Points on a hilly landscape, in no order, each with its height.
From any point a climber steps to the highest of the 6 points nearest to it. It stops when none of these is higher. Distance is the straight distance between rows; heights are no part of it.
J_346 height 59.6: [ 92  69 177 101 109 209 159 102 124  89 185 135 112]
J_388 height 72.4: [127 139 145 162 144 107  89 147 164 160 152 145 123]
J_671 height 74.1: [104  62 202 113 129 184 140 138 120 114 178 124  98]
J_900 height 82.0: [129 126 128 122  93 164 140  88 126 113 155 143 136]
J_851 height 71.7: [129 139 146 159 135 119  95 138 161 153 152 146 125]
J_748 height 65.5: [140 158  96 137 108 117 131 107 128 123 117 138 138]
J_252 height 17.8: [128 122 156 147 126 143 109 129 153 145 162 143 123]
J_998 height 84.6: [140 159  87 139 115 105 129 111 126 120 107 138 140]
J_999 height 73.7: [130 129 160 160 141 126  91 147 160 160 156 143 120]
J_937 height 48.5: [138 166  64  94 124 132 169 143 109 128  54  94 126]
J_65 height 65.7: [139 168  77 128 116 101 133 117 118 120  89 125 144]
J_340 height 72.8: [133 169  56 122 153  76 128 135 121 129  58 116 150]
J_878 height 64.2: [136 167  60 118 147  86 136 136 115 128  58 112 144]
J_343 height 69.6: [135 168  71 140 144  64 117 124 136 127  82 139 150]
J_221 height 70.9: [104  87 153 103  99 201 153  84 124  94 180 137 125]
J_739 height 69.1: [132 158 113 162 135  86  99 130 163 142 130 151 137]
J_244 height 61.7: [141 155  85 115  99 130 151 105 103 118 105 124 136]
J_153 height 66.3: [127  55 229 124 140 127 120 170  73 117 166  93 107]
J_869 height 46.7: [136 167  59  99 143 112 157 146 111 131  50  98 132]
J_326 height 62.8: [141 161  76 116 107 115 149 114 105 120  90 119 137]
J_277 height 48.4: [137 147 106 132 102 133 135  96 124 118 131 141 140]
J_183 height 54.2: [129 168  55  96 164 106 153 156 125 139  40  91 137]
J_170 height 73.5: [118 102 151 113  96 185 146  88 130 108 171 140 125]
J_545 height 66.2: [136 163  94 151 126  87 115 116 146 129 115 149 143]
J_547 height 62.6: [119  92 175 127 122 177 129 124 138 129 171 137 116]
J_81 height 72.2: [101  66 194 110 122 193 143 126 126 109 179 129 108]
J_680 height 59.3: [140 147 101 122  93 135 145  94 114 117 122 135 139]
J_311 height 27.1: [125  84 193 132 138 158 113 152 130 147 168 125 111]
J_483 height 33.7: [137 146 113 141 103 131 131 100 137 122 140 143 138]
J_219 height 6.9: [132 135 129 143 112 140 122 103 144 129 150 150 133]
J_848 height 73.6: [135 169  56 106 153  94 143 145 115 134  48 102 141]
J_489 height 66.4: [138 145  96 110  86 147 157  94 101 114 120 126 134]
J_196 height 68.3: [124  52 228 118 142 135 125 172  77 116 169  98 103]
J_539 height 9.6: [130 124 138 138 106 153 124 102 143 129 158 148 128]
J_190 height 66.0: [130 168  72 150 165  35  96 129 156 135  86 145 153]
J_10 height 69.2: [ 92  58 202 104 125 197 152 133 117 100 179 124  97]
J_309 height 40.3: [136 168  62  92 137 128 168 154 115 133  50  89 127]
J_916 height 72.0: [118  95 160 121 112 180 136 104 136 118 172 140 121]
J_802 height 66.5: [129 162  98 156 132  81 103 120 155 138 118 150 140]
J_554 height 67.9: [141 162  84 127 108 111 139 111 112 120  97 128 139]
J_622 height 67.8: [133 164  83 154 150  58 104 123 152 133 102 151 148]
J_772 height 57.5: [143 158  77 103  99 132 164 118  97 120  86 111 130]
J_565 height 70.8: [110  84 174 117 117 186 135 112 139 117 176 138 117]
J_778 height 68.0: [129 162 109 164 141  76  94 129 168 148 130 154 132]
J_773 height 73.4: [129 119 151 142 118 151 115 117 151 137 162 145 125]
J_812 height 47.2: [125 172  55  86 169 125 164 164 136 147  35  82 135]
J_407 height 69.5: [131 131 120 122  91 154 143  88 121 113 147 138 135]
J_166 height 60.0: [120  62 215 122 139 154 124 166 100 131 170 108 103]
J_334 height 49.3: [135 152 114 150 118 115 117 110 147 129 136 148 136]
J_510 height 61.2: [134  62 222 128 145 133 115 174  89 132 166 101 110]
J_616 height 52.5: [138 168  66 113 134 101 146 133 111 126  65 108 142]
J_182 height 68.6: [132 169  60 136 164  49 112 131 135 128  64 130 156]
J_126 height 74.0: [128 126 122 110  85 168 149  82 115 107 154 136 137]
J_893 height 17.9: [122  96 175 135 126 163 115 133 144 140 169 139 117]
J_331 height 80.6: [139 166  68 106 120 118 157 133 103 125  64 106 133]
J_216 height 70.4: [ 96  54 209 105 130 185 147 141 113 105 180 120  95]
J_48 height 50.0: [133  77 211 136 148 137 108 172 103 146 161 107 113]
J_555 height 61.5: [131 129 150 154 132 130 102 134 158 150 158 144 124]
J_588 height 65.4: [138 167  77 139 131  80 121 120 129 127  91 138 145]
J_434 height 75.1: [123 115 133 122  97 171 140  86 130 113 163 143 130]
J_923 height 5.7: [126 101 177 142 131 155 112 137 145 146 166 136 118]
J_501 height 71.1: [129 153 126 163 140  93  90 135 169 152 139 152 125]
J_690 height 63.8: [135  53 233 125 136 108 118 169  64 104 168  85 112]
J_728 height 72.9: [117  50 228 115 138 143 131 164  76 114 169  97  98]
J_920 height 43.2: [125 110 151 129 110 167 130 106 143 125 166 143 125]
J_255 height 70.6: [132 152 124 161 131 101  97 129 166 150 142 154 130]
J_662 height 64.9: [133 166  96 161 145  68  96 124 164 137 119 153 140]
J_511 height 63.0: [133 165  55 106 163  87 137 150 119 136  44  98 145]
J_873 height 67.7: [131 169  80 151 157  48 101 127 155 133  95 150 147]
J_323 height 30.8: [128  96 190 142 139 151 105 156 135 156 163 125 113]
J_805 height 42.5: [131 170  59  88 152 126 166 159 124 137  42  86 130]
J_274 height 71.0: [106  79 176 114 114 193 144 107 133 108 178 138 116]
J_953 height 68.1: [109  57 211 115 137 171 131 153 109 122 176 116  98]
J_91 height 74.3: [135 168  71 146 155  51 105 126 143 129  82 143 152]
J_20 height 38.9: [131 100 190 146 147 140  96 162 133 163 160 124 112]

For each start below, name the point where the climber stops.
J_323 | J_728
J_274 | J_671
J_778 | J_999
J_244 | J_998
J_920 | J_900
J_311 | J_900
J_565 | J_900
J_680 | J_900
J_255 | J_999
J_739 | J_999

Call two points neighbours if one is among the 6 nearest of the other. Go from one point of each pair to the other, from neighbour to neighbour, staying as high as possible. Name the lowest point that can't be avoided.
J_671, J_331 | J_244
J_671, J_728 | J_953
J_998, J_848 | J_545
J_773, J_671 | J_555
J_848, J_999 | J_802
J_331, J_91 | J_878
J_848, J_91 | J_343
J_900, J_671 | J_274
